Each row is a point on a tangle of strands that fork and nearly touch. The rows are in no order.
Points whose rows are less than 93.5 apart are linked; no others are. Some points are linked to none.
Tukig: [-22 -40 -10  -1  21  15  24   3 -16  -2  -2   1   1  12   9  10 -23 -12
   2  -5  -3  14  13 -22   6 -11  24 -29  16 -33  31   9   7  15  -1 -11
  22  16 -18 -24 -47  14  25]
teduk: [-11   9  22  19  -5  11  10 -23 -15   1  11  -2 -23  18  -5 -33  -2 -13
   9   8  -4   7   0  19 -30  -5 -13 -16  -5  -7 -11 -25  24   5  10  36
   1   6   8 -30   7  -2  15]
gaz: [ 30  -5  -1  19   3 -21  31  11  11 -17 -20  14  22   1   6   5 -20 -16
  20 -15  31   4  13  24   4  36  -4 -28  -7 -23 -11   0  21  21  23 -26
  -1  -5  13   2   1 -18  24]
Tuze: [-33  -7   4   1   8  -6 -10   2  -6  25  27 -39  -4 -24  -1  -2  -6   2
 -30  19  -2  28  -4 -46  18 -15  56 -10  47   7  28  28  -5   4 -20  -3
 -18  17   6 -28 -23  20  12]
rari: [ 25  -6 -21  16  44 -35  22  30  -5 -30   7 -18  11 -37   5  -7  -1  11
 -30  -6  -5  -7 -12 -23 -11  26   5   7  21  38 -34   8 -23  -7 -43   0
  -9 -11  -2  23  14  -1   0]
Teb: [  6   6 -10   5  -7   5  12  -1  14   2 -30   7   1   9 -20 -27  13   8
  24  -5   3  -6 -17   2   6   4  -6 -23 -27 -22   6  -6  -1  20 -23   4
   2 -32 -13  -2  11  -4   0]
Bimef: [ 21  -6 -30 -22  23 -52   1  26  -4   4  11 -19  -1 -30  -7  35  36  24
 -16  11 -15   7 -11 -31   7  -1   4  26  21  35 -10  16 -36 -19 -29  -3
 -18  -3  -4  35   4  10 -36]
Zif: [-12  -9  -2  -4   3 -14 -38 -20  -4  27   8 -32  11 -28 -19 -13  29  35
   2  -2  19  -2  16   7  26  -2  -7   8 -12  -1   1  -4  -7   6 -11  16
  14 -32 -22   2  25 -49  -6]
Lol: [  2   2 -11  -8   1  -5 -17  23   7  -1   3   5  -2 -25 -19  24  45   8
 -24  15 -21  -8  -5 -14 -21  -5  -6  30  -8  50  -2  -5 -17 -21  -1  -4
 -15  -7  -2  13  11  16 -46]
Sidet: [-34  -9  30  14   5  10 -21  -8 -38  29  32 -47 -16 -13 -16  -6  15  13
 -30  15 -11  20  17 -36  -3  -4  22 -15  29   5  -2   2  14   6  -5  26
  10   5  -6 -37 -11 -10   0]
rog: [  9 -10 -16  10  24 -39  28  27 -15 -30   7 -11  16  -6   6 -12 -19 -16
 -21 -10 -13 -18  -1 -10 -24  23 -12  12   2  29 -22  11  -3 -18 -32  16
 -19  -1   9  20  33   9   1]
keza: [-27  -6  16   9  15   9  21   3 -22 -18  33 -35 -26 -13  10  24 -21   4
 -37 -10  28   0  19 -28   4  39  38  -5  40 -19   4  32   3  -3 -18 -17
 -10  10  -5 -15 -21  15   0]
moni: [ 18  49  27  28  -3  15  -9   6  14   7 -18  28 -20 -13 -15 -60  12  -5
   7   5   5  -8  -8  31 -18 -18   2 -29 -15  33  14 -19   0   8  21  37
   5 -13  18 -20  38  -9  26]
Dez: [-41  -8  23  12  12  27 -17 -23 -25  25  24 -31 -26  -2 -15 -19   5  -6
  -9   9 -18  19  25 -12  -6  -2  17 -28  20  -4   3 -13  30  23  18   8
  25   2 -21 -44 -30   4  16]
Duk: [  1  13 -16  12 -19  13 -26  -5  13  14   2  -8  -1  -9 -22  23  26   5
   8   3   4  10  -9   5  19   4  -6  15 -13  14   7   7 -22  13   0  -7
 -26   1 -14   8  14   4 -27]
Lavat: [-20  22  27  19 -12  19 -35  -1   1  23   6  -2  -7 -19 -34 -32  38  31
 -10  27  -2   3  -6   2  -1 -11  14  -7 -16  15 -10 -19 -11   7   6  26
  -5  -8   9 -11  23 -25  -2]
Gariz: [-26   3  45   0  32  40 -21 -21 -33  32  25 -22 -26  -3  -7 -23 -22 -18
 -22  19 -40  19  28 -13  -8   1  34   0  22  25  -5 -11  33  14  18  10
  24  25  -9 -53 -39  17  27]
bavo: [ 25   0 -19   8   7 -13  18   4  30  -9 -39  15  24  10   4   1  -5   6
  36 -33   7  -4  -7  17   2  14  -6 -11  -9  -5  -9   0   2  18  21 -25
  13 -32  -1  21  -1 -23   4]
Bulu: [ -8   0 -18 -11  14 -10  -1  33  19  -7  10  26  -1  -7  -8   2  23   9
 -10   8 -32  -4 -29 -27 -12 -39   6  15  -9  30   8   0 -25 -23  -7  15
  -5   1   3  20  -2  18 -23]
kopus: [ 14  -5   8  13  11   0   5  -5   8 -11  -4   2  10 -29  -7 -28  25  19
  12 -18   9 -23 -14  11 -17  20 -14 -12  -8  18 -27 -32  14  -7   2  14
  12 -28   5  10  43 -22  13]
zini: [  8   3  -7 -16  10 -11 -37   2  -5  30   2 -16   1 -23 -15  19  51  41
 -21   2  -7  -3 -10   7   1  14 -15  26  -3  36 -21 -10 -19  -5   0   1
  -8 -22  -9  13  44 -23 -20]
Lef: [-18   5 -17   3   0 -17 -43   2  12  30   3 -40   4 -27 -27  -6  39  37
  -1   8  19  19   1   2  33   3  14   3  13   7   0  11 -22  14 -12  -8
 -10 -18 -11  -4   9 -35 -21]
tis: [-13  -2  13 -18 -26   6  -6   3   4  -3  -1  31   1  36  16   6 -19   5
  21 -15 -10 -18  -4  13 -13 -17 -28  13 -25 -16   7  -4   9   1  50   1
  25   2  -2  -5 -19 -18   1]
zapo: [-12  15  12  25  32  -3 -15  26  -3  -2   9  -6   3 -10  -8  -5  10  17
 -35  10 -24   4  -9 -19 -38  -2  23  19   2  55 -18   4 -19 -14   3   9
 -27   7  19   4  22  -1  -2]
Maru: [  2  30  17  16 -20   5   2 -11   2  -3   2  16 -31  21  13 -29 -18 -38
  12   0   0   0   8  41 -27  -9 -27 -16 -18   2  14 -15  19   7  34  19
   3  13  15 -25   3  12  17]
bek: [ 11   7  -9 -29 -52 -14   7  -1  12 -22 -28  31   6  13   2   7 -11   0
  31  -3  11 -16   6  43  -8  31 -49  18 -43 -29  -3 -15  14   7  21  12
  -2 -11   6  28  20  -5   6]
kivuf: [-17  16  29  22  22  20  -9  -5  -3   2  14   5  -9   8  13 -30 -34 -26
 -23  15 -17  -1  12 -13 -22 -22  19   2   4  19   3   1  13  -2  18   7
  -6  15   8 -38 -13  14  27]
nuku: [ 27   3 -16 -27   7 -35  -5  15  -3  -7  10 -20  -4 -30 -10  55  35   7
  -2  11  14   6   3 -13  15   8 -12  29  26  10  -4  11 -12 -40 -18 -22
 -18  -5 -11  35  -6  22 -43]
nima: [-10  12  13   6  -9  10  -9  -4   4  18  18 -10  -6 -12  -9  -3  16   2
 -30  23   1  20 -10 -24  18 -24  43  -6  28   2  15  12  -5  -4 -30   2
 -20  18  17 -18  -1  28  -5]
fakig: [ -7   3 -31 -19 -15 -12 -14   4  28 -19 -29  20   6   5   3   9   9  21
  49 -15  10 -24  11  43  -1  25 -38  41 -41 -21 -14  -9  15   5  23   1
  -8 -19 -12  39  21 -21  -3]
rut: [-25  17   3  13 -14  17 -24 -24  15   3 -13  -3   3  12 -11 -28   0  18
  29  -4  -6   4 -14  24   2 -34   8  -1   6  -7   8  -3   6  23  21   6
   4  -6 -13 -19  -3 -26   8]
vogo: [-10 -22  -5  16  -9 -10  25   3  -5  -9 -19  14  21   9  12  -2 -28  -6
  19 -14  17   9  26  10   0  24   2 -39   9 -38   4   2  23  31  41 -23
  21   9  -3  -6 -15 -21  36]
kup: [ 27 -10 -35  -4  40 -34  17  24   8 -12  -8  -7  15 -22  10  15   6  20
   1  -5 -29   1 -30 -29   2  -9   7   8  20  32 -23  10 -37  -5 -26 -14
  -7  -6  -5  40  -7   5 -10]
lelip: [  8 -13  14 -21 -11  10  -2 -14  -6  -6  -3  22   1  18  22   0 -32  -9
 -13  -9  -6  10  10 -12   8 -16  -6  -7 -13 -25  30   5   5   3 -19   6
  31  15   1 -11 -18  19  30]
mano: [  4  28   0  23  -5  17   4  -6  20  -8  -3  28  -2  13 -13 -21  21 -10
  12 -18  15 -15   3  24 -11  -8   6  -3   1  19 -10  -2   5  -8  23 -12
  -1   2   6  13   7  11 -20]
pesa: [ 22  -1   4 -13  -8 -11 -17  13  -3  16  -1  -9   2 -16  -5  -2  12  -2
 -19  17  -7   2  -7 -33  19   4   3  -8 -17   0  13   2 -27  -1 -53  -5
  -3 -12   2   4  14   4 -16]
baz: [-27   0 -31  -2   5 -19 -33  12  17  27 -16 -24   8  -7 -23   0  24  39
  21  -4 -13  20 -23  -5  27 -27  13 -12  15  14  12  14 -46  15  18  -1
  -6  -2 -14   9   2 -37 -16]
Fida: [ 10 -13  -7   5  -6  10  -7 -15  -4 -10   2 -13  -5 -14 -10   2   5   4
   3   8  38 -14  26  23  31  36 -14  -2 -19 -46 -23 -13  25  17 -20  -6
  -1 -21  -6   2  10 -34  -3]
badav: [  6 -25   4  -9   4 -12  -7 -15 -10  13 -11 -15  29 -20   1   0   2  24
   6 -14  22  -9  11  -9  23  11 -16  -9  -7 -12   7  -2  -6   6  -6  -7
  27 -30 -30  -1   9 -37  10]
rez: [ 19 -24 -24 -13  11 -35  35  16  16  -2 -34  13  32   7  29  30 -17   5
  13 -19  -6 -10  -8   0  11  12 -18   1  -5 -12 -16  10 -12   8  19 -28
  12 -11  -9  19 -14 -25  -6]
Bobiz: [ -7 -37 -21 -11  22   1  30  20 -12   5 -25  -9  11   9  30   7 -31  -9
  13  -2 -10  14   3 -37  22 -18  29 -21  24 -41  34  27 -11 -11 -25  -7
  22  27  -5  -8 -55  13  13]
ruri: [-11  29  47  26  23  42  -1  -6 -28  16  17  -7 -30   2  -9 -45 -17 -22
 -28  33 -18   4  21   0 -19  -3  24  -9  16  18 -24 -10  30  -2  14  31
   1  21   6 -51 -12  10  15]
zesi: [ 33   1 -11   1  26   0  11  -4  12 -10 -14  10   2 -16   4  15  23  23
  26 -19  21   0  -8   0  -4  30  17   4   3  -7 -20  -8 -11  -7  -5 -43
   8  -2  -4  39   2   0  -7]
fomat: [ 15 -16 -24 -27   3 -15   8  14  16   2  -9  13  12  19  36  30 -34  -9
   8  -5 -12  10 -15 -20  18 -32  -2  13 -11 -13  36  19 -35 -18  -8  -2
  17   8   1  20 -33   1  -4]
Ninug: [-19  -6 -16  -4   8   3  -5   4   8  25   5 -16   3  -6   0   3 -23 -14
  -9  10 -18  26 -16 -39  36 -33  43 -25  26   5  41  29 -25  16 -10  -5
  -6  19  -3  -9 -26  17  10]
Fupu: [  6  -8  -8 -32  -5 -28 -12   5  -7   2   7  -8   3  -2  -4  38  24  10
   0  -3  14  -7   5 -10  22  11 -31  18   9 -15 -15   4  -2 -26  -9 -12
 -10  -9 -17  15  13  -5 -38]
Vipil: [  2   5  35   0   7  16   6 -18 -27  -3  14   9 -24  25  19 -28 -38 -44
 -11   7 -11   2  39  18 -36  10  -5   3   0   9 -11 -23  37  -7  19  26
   1  31  37 -34  -9  16  34]
ter: [ 20  45   3  35  -2   9  -4   3  21  -1  -3  23 -19 -18 -23 -41  36 -12
  -1   3   2  -8  -1  30 -24   0   7 -12   1  46 -15 -20   2   1  19  16
 -13  -2  26   7  35   7 -11]
kive: [-20  -9  -6  -5 -10  23 -15 -24 -12  -8  24 -12 -22   0 -11  22   6   6
   9   1  39  -2  28  18  30  25  -8   6   7 -47 -18  -6  27  13   3 -13
 -18   5  -9  -6  -5  -9  -1]
lezi: [ 23   0 -28 -24 -12  -7 -11   9  28  11  -5   2   2   4  11  41  -1  -1
  25   0  -5  21 -32  -9  31 -34  -8  11   5  -2  37  14 -34 -14  -1  -7
   0   5  -8  16 -25   7 -24]
fipum: [  7   1  -9 -33 -29  -5 -21   4  16   3   6  16   4  19   5  45   6   6
  24 -10 -12  -3 -14  -3  11 -38 -26  27  -6   5  27   8  -5 -21  26   4
  11 -13  -8  19 -16   3 -27]
fevo: [-16   6 -16 -14 -26  -1   7   0   6   6   0  22 -22  17  21  10   0 -29
  -1  13 -14  -4  13 -15   7 -32  -1  -2   8 -25  29  11   3 -11  -1  -9
   3  29  -3  -3 -24  39 -26]
mufak: [  6 -10  18  -3  -6  12  11   2  -8 -14 -11  31   6  31  29 -14 -60 -28
   4 -18 -19  10  23  21 -31 -10   8 -13  12  -1  29  -8  45  27  41  16
  43  11  26 -30 -36   4  75]
mefu: [ -6  -6 -14   7   6  15   6 -10   3  10   0 -12  15  -9  -6   5 -23  -7
  19  -3   5  16 -23  -4  35 -18  33 -27  23  -2  28  23 -20  26   1 -24
   5  12 -24  -1 -21  -1  11]
Dena: [-11   3  24  15   0   8   9 -18 -33  -8  31 -21 -21  17  -5 -12 -15 -26
 -18  17  -9   5  15  13 -36   3  -8   3   8  23 -23 -15  19  -2   4  32
 -22  21  23 -24   4  10   7]
toma: [  9   6  -6 -24 -19  12  -7  -4  18  -1 -10  23 -10  36  30  11 -42 -13
  -3 -10 -11  12 -14 -10   4 -27  -9   3 -14 -11  47  16 -26   3   4   8
  23   4  -2  -4 -34   9  13]
muzub: [ -5 -18  -6   0 -13  -4  23  14   4 -14 -15  30  11  15  34   3 -29 -18
  -6  -4  -1  -7  20 -15  -4  17  -3 -19  -2 -34   2   0  10  17  20 -27
   1  24  10 -12 -17   1  20]
Gosir: [  2  -4  13  15  -2   3  10 -21  -6   2  13 -18   7  -2  -3   4   7  -4
 -14  -4  21   4   7 -10   7   9  12  -9   7  -3 -11   5   2  -3 -17 -12
  -8 -10   3  -3  -3   3  -7]
vife: [ 30 -19  -9 -21  22 -14  21  11   6   4 -16  12  14  -9  22  34  24  24
  15 -14   3   0 -18 -22 -10  13  12  32   3  -3  -7  -1 -15 -32 -22 -24
   5   4  -3  31   1   7 -17]
fus: [-17  -9   3  -3 -20  23   0 -27 -14  -7  13  11 -23  15  -3 -11  -5 -13
  11   5  24   2  32  38   3  20  -6 -12  -5 -41  -6 -22  26  27  19  -8
   2  22   5 -22 -11  -1  24]
Vepe: [ 35  10   9  -1 -12  -4  29  -5  13 -18 -17  24   2  -8   6 -12   8 -22
  -3  -4   3 -24   5  17 -32  17 -14   4 -25  18 -14 -26  18 -20  -8  15
  -8 -14  36  19  36  15   0]
ziset: [ -4  42  16  30  -7  22 -26 -18  25   6 -28  10  -3 -14 -17 -52   5  18
  29  -2   3   3  -9  34  -9 -22   8  -8 -16  14  18 -13   3  18  33  29
  13 -16  -4 -14  17 -31  29]
vir: [  9  17   1  17 -10   4  17   6  10  -1 -14  23  -7   5   4 -41  12  -4
   2   4 -10 -10 -22  -5 -16 -11 -10 -27 -18   0   6 -13  -8   4 -18  23
   3 -14   3  -3  26  18  11]
ralas: [  9 -13  -8 -12  19  -9  28  28  -4   9 -18 -16  -7 -13  11  19 -12 -12
  13   2  13  -1   3 -45  37   9  38 -15  26 -44  22  31 -11 -12 -30 -33
   0  28  -5  -4 -35  11 -17]
vos: [ 10   0 -19  13  29  -6  13  28  27 -21 -12  20   2  -7  18 -11  -2 -10
 -18   2 -25  -9 -17 -17 -25 -15   3  13 -20  21  10  -3 -13 -17 -19  -4
 -13  -1  12   6   5  23   0]
Zemi: [ -7  -8  36  31  27   5  13  -3 -22 -17  13 -26  10 -10   5 -14 -16  -7
 -33  -8   8  -7  20  -7 -31  12   5 -16  12  21 -18  -5  28 -23   5  16
   5  -8  18 -13  16 -11  26]
rida: [-40 -26  15   2  22  18  14 -14 -30   0  18 -27  -6  -8   5  10 -25  -2
 -16  -9  20   9  30 -36  -4  27  40 -17  57 -12  11  16  16   6   6 -13
   4   6 -21 -28 -40  15  30]
muza: [ -1  -4 -19 -26 -17 -16 -19  -9  11  11  -4 -14  -1   6   0  30  18  14
  35  -3  25   4   4   5  34  -3 -10  25  16 -28   6   9  -7  -9   3 -28
 -18   1 -11   6 -11  -8 -26]
mupuf: [  6   1  16   7  -5   2  30 -11  -2 -14   2  15   1   8   6  -4   4 -11
 -23   4  10 -15  13  -3 -22   7   2   0 -14 -10 -20 -10  22 -23 -15   7
  -5  -4  26   9  11  15  -8]
melaz: [  0 -10  -6   4  28  -5  -3   7  -3 -10  -6  -9  21   3  19   6 -33   2
 -14   0 -11  20 -10 -28   5 -26  22   4  11 -12  25  26  -7 -23 -39  -5
   6  18   3   7  -9  15  20]
Pov: [ -9   8   0  10  11   8   6 -11   1 -14  20  -1  -1   8   8  11 -18 -15
 -26  14  -3  21  -8  -7   4 -29  25   8  16  -6  11  17   6 -15 -28   1
 -10  28  10   2 -12  37   5]
Sozit: [-11  17   3  21 -31   5 -13  -6 -10  -7  14  -4  -2  -4 -19 -16  17 -14
 -26  17  -9  -4  -3  12 -13  -1 -14  -1   2  26 -10  -8  -3  -6 -12  17
 -12  20   7  -1  28  10 -28]
Nodob: [  0   7 -14  -6  -4   6  22   2  19  -4 -10  16   4  19   4  29 -10 -21
   9   4  17   6 -10   7  14  -1  26   1  13 -26   7  19  -4  -4   5 -44
 -13   8  -3  15 -27  23 -22]
luron: [ -4 -10  36  17   5   8   2  -8 -11  -8  -8 -11  23 -16   3 -26  -2  12
   2 -10  11 -12   1   4 -27   4 -15 -22  -4  10  -7 -23  19 -18  18  10
  23 -24   0 -15  22 -22  33]
Tede: [  3  -5  -2  -5 -20 -10  -4 -13 -10 -10  -3  -3   1   9 -10 -12  -8 -14
   7  -5   4 -19   5  33 -11  21 -34   9 -14   6  -7 -17   5  12   3  12
  -9  -1  -4 -16  35 -25  -9]
Loga: [  5  -7 -21   4  11 -23  11   6  -1 -11   8 -12  11  -4 -13  16  18  25
  18  -8 -11   0 -31  -4   6 -15   0  -4  15  17 -14   7 -26  10  -6  -9
 -15 -12 -12  25   4 -13 -12]
kasil: [ -4   0  26  16  27  -5   4   6 -17  -9  14 -23   7  -7  -6  -7  11  14
 -35  -8   4 -15   5   5 -34   7   5   9   5  41 -27  -3   1 -22   3   0
  -7 -12  13  -4  25 -16  -8]
kugam: [ -1 -28   0 -16  13 -34  40  10 -31 -25  14   9  22  11  16   6 -18   0
  -9 -13  12 -21  -2  -3 -17  26 -23  16   0   2 -30   1   4 -21 -11  15
  -4   4  -1  22  24   1  12]
Mav: [ -5 -12  11 -10  -3   4 -12  -9  -8  11   1  -5   6   0   4  -3  -5   5
  -2  -1  -4  22  -5 -34  17 -25   8 -22  20 -26  29   5   5 -15 -27   7
  29  12 -10 -15  -6   8  14]
Let: [-13  36   4  24 -10  21   5  -4   6   0   6  15 -28  16  14 -13  -1 -33
 -16  23  -5   5   0  21 -18 -20  -8 -10   0  -2   8  -3   9  -5  11   1
 -12  20   2 -15   4  40  -5]
somap: [-16  33 -10   9  -9  17   1  10  16  12  -7  27 -22  25  27  -6  -2 -19
  -9  14 -32  -1 -15  -6  -4 -53   1 -12   0  -7  31  15  -9  -8   8   4
   9  18  -4  -1 -10  38  -8]
keru: [-16  -3   1  12  -1  -7 -10  -4 -11  16  24 -44  -6 -18  -9   7  19  12
 -25   2  23  10   3 -12  17  16  18   0  31   2  -1  17 -13   3 -15 -13
 -13  -6 -14 -17   2 -18 -26]
Fonuz: [  8 -32  -4 -15  12 -22  24  12  -9  -6  -2  10  29   9  21  37 -15   9
  -1 -15   9   1   6 -22  23  -2  -7   1  15 -30  -6  17   8  -7   1 -19
  12   7  -7   5 -22  -8   1]
letus: [ -6  27  33  28  16  13 -13  19  -6   1  11   8  -7   4 -10 -26  -9  -7
  -6  21 -32  -5 -11 -14 -29 -24  12  10  -7  41 -17  -4  -3  -8  28  20
 -20  12   8 -21   5  -2   4]
lalo: [ 11   2  -4 -14 -18   2  -8  -2  23 -15  -3  28   3   7   6  19   6   9
  22 -16   2 -20  -8  19  -1 -17 -20  21 -25   6   9  -7  -9  -1  35 -18
   5 -16  -3  18  -8  -8  -9]
bolaf: [ 11   0 -25 -11 -10  -1  35  27   8  -5 -24  25  15  35  16  23 -37 -26
  14  15  10  12   0  10  20  10  12 -14   8 -46   0  25  -7  10   2 -43
   5  24   7  19 -56  24  -5]
dobu: [  9  -3  24 -16 -30   8  18   4  -2 -19   3  47   8  29  14   5 -21 -15
   5  -8  -5 -23   6  15 -26  -7 -28  17 -36   3  -2 -14  24 -12  34  22
  11  -2  26  11  -1  10  16]
Ziba: [ 17  17 -12  -3 -17  21 -26 -12  18  -2 -13  -2  -2  -6 -28  24  33  11
  16   3  10   2  -6  27  11  14 -27  16 -40   5  -7  -7  -4  -7  -9   5
 -19 -25  -5  34  20  13 -19]
pabit: [ 40 -16   3 -18  15 -14  39   2   5 -18 -11  12  17 -19  -3 -11  13   7
   4 -16   6 -18 -18  12 -23  32  -8   7 -21  22 -31 -30  10 -16 -22   6
   8 -28  22  30  33   4  11]
Buvil: [  6   2   4   5  -1  -4  25  -8  -2  -8  12 -15   0  -3   1  26 -19 -22
 -17   6  35  10   8   2  23  31  13  -1  16 -24 -14  19   8   1 -20 -37
 -11  11  -3   3 -26  22 -15]
Fonin: [  3  19  14 -15 -35  20  -9 -25  10  -5 -10  16  -8  22 -16   6   3  -8
 -10   3 -18  -5  -2  14  -7  -9 -36   5 -28  -2  -7 -14  24  -2   2  30
  -1 -18   5   1  17  14 -14]
mem: [-12  14  -6  20  -5  12 -12 -16  15  20  13 -11   4 -10  -9   4  -6 -10
   5   1   8  12 -19  -1  21  -1  28 -13   4  23  15  15 -27  28  15 -23
 -25   4  -9   1   3   3   3]
fek: [-13   9  -2  17  -2  -1 -15 -13   1   2   7  -6  16  14 -12  -5   6  23
  28  -8 -13   5 -24   1  -7 -30   5  -2  19  23 -14  -1 -12  15  26   7
 -10 -16  -7   6   9 -27   7]
sunar: [  4 -18 -12 -21 -18   0  -2  -7 -13   6  -9  -7  -6  28  -8   6 -11  -9
  15 -11  -5  14   2   0  21  19 -35 -15 -20 -33   5   4  -1  26 -24  -4
  11   2 -17  -7 -14  11   1]
ninu: [  0  14 -15  18  16  15   3   0  24  -1  -8  15  -9  -9 -11  -5  31  13
  16 -21  13  -9  -6  -6  -7  11  30   5  16  16  -8   2 -21  -1  15 -27
 -10  -1 -11  13   1  -1 -30]
kolo: [ -4  -6   7   7  12   9  16  -1 -13 -11   4  29 -12  26  32 -26 -48 -43
 -16  -8  -8   7  44  14 -29   5   9  -1   1  -5  17  -5  31  11  17   8
  13  37  29 -31 -24  31  53]
luk: [  6   8 -15  -2   2  -2 -20  14  16   5  -6   6 -11 -28 -28 -12  50  21
 -14  11 -20  -4 -19  14 -27  10  -2  13 -22  40 -14 -26 -16   4  -1   2
  -5 -13   2   8  34  -8 -31]
legin: [ 12 -23 -19 -34 -21 -10  20  18 -12  -2 -24   9  11  45  14  20 -36  -9
  27   2 -14  15  -8   8  16  10 -24 -15 -10 -51   9  13  -7  22 -12 -18
  23  22  -3  10 -45  10   8]
gadi: [ 20  -2 -11  -8 -11 -18  -6  -9  -8  -7   3 -20   7 -21 -15  -2  17   0
 -10   5  11 -23   0  47  -3  30 -35  19 -20  19 -27 -21   5  -1 -13  12
  -7 -29  -1  16  52 -29 -20]
vul: [  9   6  -5 -14 -33  -8  -9 -13  12 -21 -17   5 -11   4 -11 -23 -10  -7
  30 -12  22 -20  15  54   1  24 -45  10 -34 -12  -5 -21  25  19   8  25
 -15 -21  11  -5  32 -26  16]
Memi: [-15  20   2 -19 -22  20 -24 -22  13  24  16  13 -28  30  17   3 -30 -17
  11   1 -27  18 -13  -5   7 -47   5   8   4   4  43   9 -17  20  36  14
  21  14  -6 -19 -47   8   6]
zubo: [ 17  -7  -9 -17   5 -11  -4  19   5  23 -12 -23  -5 -17   7  15   9  -4
  12   9  -6   3 -12 -46  30  -6  24  -8  10 -10  30  20 -34  -8 -34 -25
 -16  11   0  -2  -5   7 -20]
rafik: [ 29  -5  -3 -23   3 -19   5  16  -3  -6 -14  -4  12  -5  -3   7  -1  -1
   1   6 -13  -8 -27 -10   0  18 -24   4 -29   5  -7  -3 -23  -8 -42 -13
  -4 -15  -7  26  21  12  -9]
Zipi: [ 29   5 -18 -14  -1  -7  -7   7  16  -4 -20  -2   6  -5 -20  -2  14  16
  35  -8   3  -5 -24  18  19  21 -32   4 -36  -5 -15  -7 -16  10 -27 -11
  -3 -29 -16  32  12   0 -10]
gefi: [ -9  26   5  22 -24  18 -45  19   6  21  15  -4 -22 -29 -29 -17  52  11
 -30  39  -8  -8   2  11  -9  11   6  12 -18  33 -17 -21 -13   1   5  11
 -13  -9  13   2  28 -14 -39]
voken: [-33   4  31  25  -9  23 -41   2 -25  33  17 -39 -14 -30 -32 -19  35  33
 -18  31   1   4   8 -15   4   0  29 -13  13  -1  -4  -9   9   4   2  21
   2 -13  -2 -28  13 -36  -9]
Nitu: [  4 -27  10 -21 -14 -12  31  10 -14 -22  12  42  36  23  22  13 -21   4
  -4 -10  11 -11   5   6 -11  14 -26  12 -16 -16 -24  -9  22 -15  18  13
   9   9  25  23   5  -1  29]
Mavuv: [-15  10  15 -17 -20  23 -20 -20  -5  19  21  16 -34  19  14  12  -4 -24
  -1  13 -26   9  11  -4   0 -30  -9  15  -1 -10  22  -6  14  -2  20  10
  14  35  -2 -27 -31  32  -8]
Kiza: [-11  -4  -4   4  -3   8 -21 -25  -8   4  11 -33   3 -21 -22 -21  24  27
  -4   0  22 -19   9  37  15  17 -22  11 -13  -1 -36 -17  14  -6 -17  33
   0 -24   3  14  44 -46  -8]
Luv: [  7 -27   6 -11  22 -30  19 -10 -29  11   6 -12  26  -6   3  28   6  26
  -7 -21  15  -9   8 -16  18  -1  -3   3  21  -6 -12  16   0  -4  -6  -1
   8 -18 -28   4  10 -25   4]
Vono: [-31 -23  10  14  30  20  18  -1 -24 -12  17  -6   2  23   4   8 -31  -8
  -8 -17  -3   9  11 -14 -18  -6  24  -6  37   0   3  15  22   7  17   2
   6  21 -10 -28 -32   9  24]
suko: [ -1  -6 -20  -9  -6   5 -22  -8  17 -14 -17  -4   5 -13  -6   0  16  24
  28  -9  28 -29  29  35  26  28 -22  34 -35 -30 -21  -6  20  13 -12  -3
 -18 -22  -9  18  24 -30  -3]

A fork is a point with three links. Follow the links from the first point to the second and name the forks in between, in order.
ter, Ziba -> kup > toma
zini, baz -> luk > Gosir > Lef
nima, somap -> toma
vos, fakig -> luk > Gosir > Lef > Zif
muza, mano -> kup
Vipil, keza -> toma > Zipi
gadi, Sidet -> Zif > Lef > Gosir

A fork is a point with three links, a tip a point with one. Leave the first point through the second and follow the links. Name the first fork or tip that comes.
fus, kive -> Zif
ruri, kivuf -> Gosir
Mav, melaz -> Zipi
lezi, fipum -> kup

Follow the links from the first point to the second, and from the first to the third. Name the last point that the two ways share.
fevo, muza, Teb -> toma
rafik, Mavuv, moni -> toma
muzub, Tede, pabit -> Zif
nuku, Vipil, mano -> kup
fus, voken, Fonuz -> Zif
vife, Fupu, Dena -> kup
vir, Vipil, rida -> Zipi
Nodob, kasil, kive -> Gosir
Dena, rida, vir -> Zipi
legin, Dez, kive -> Gosir
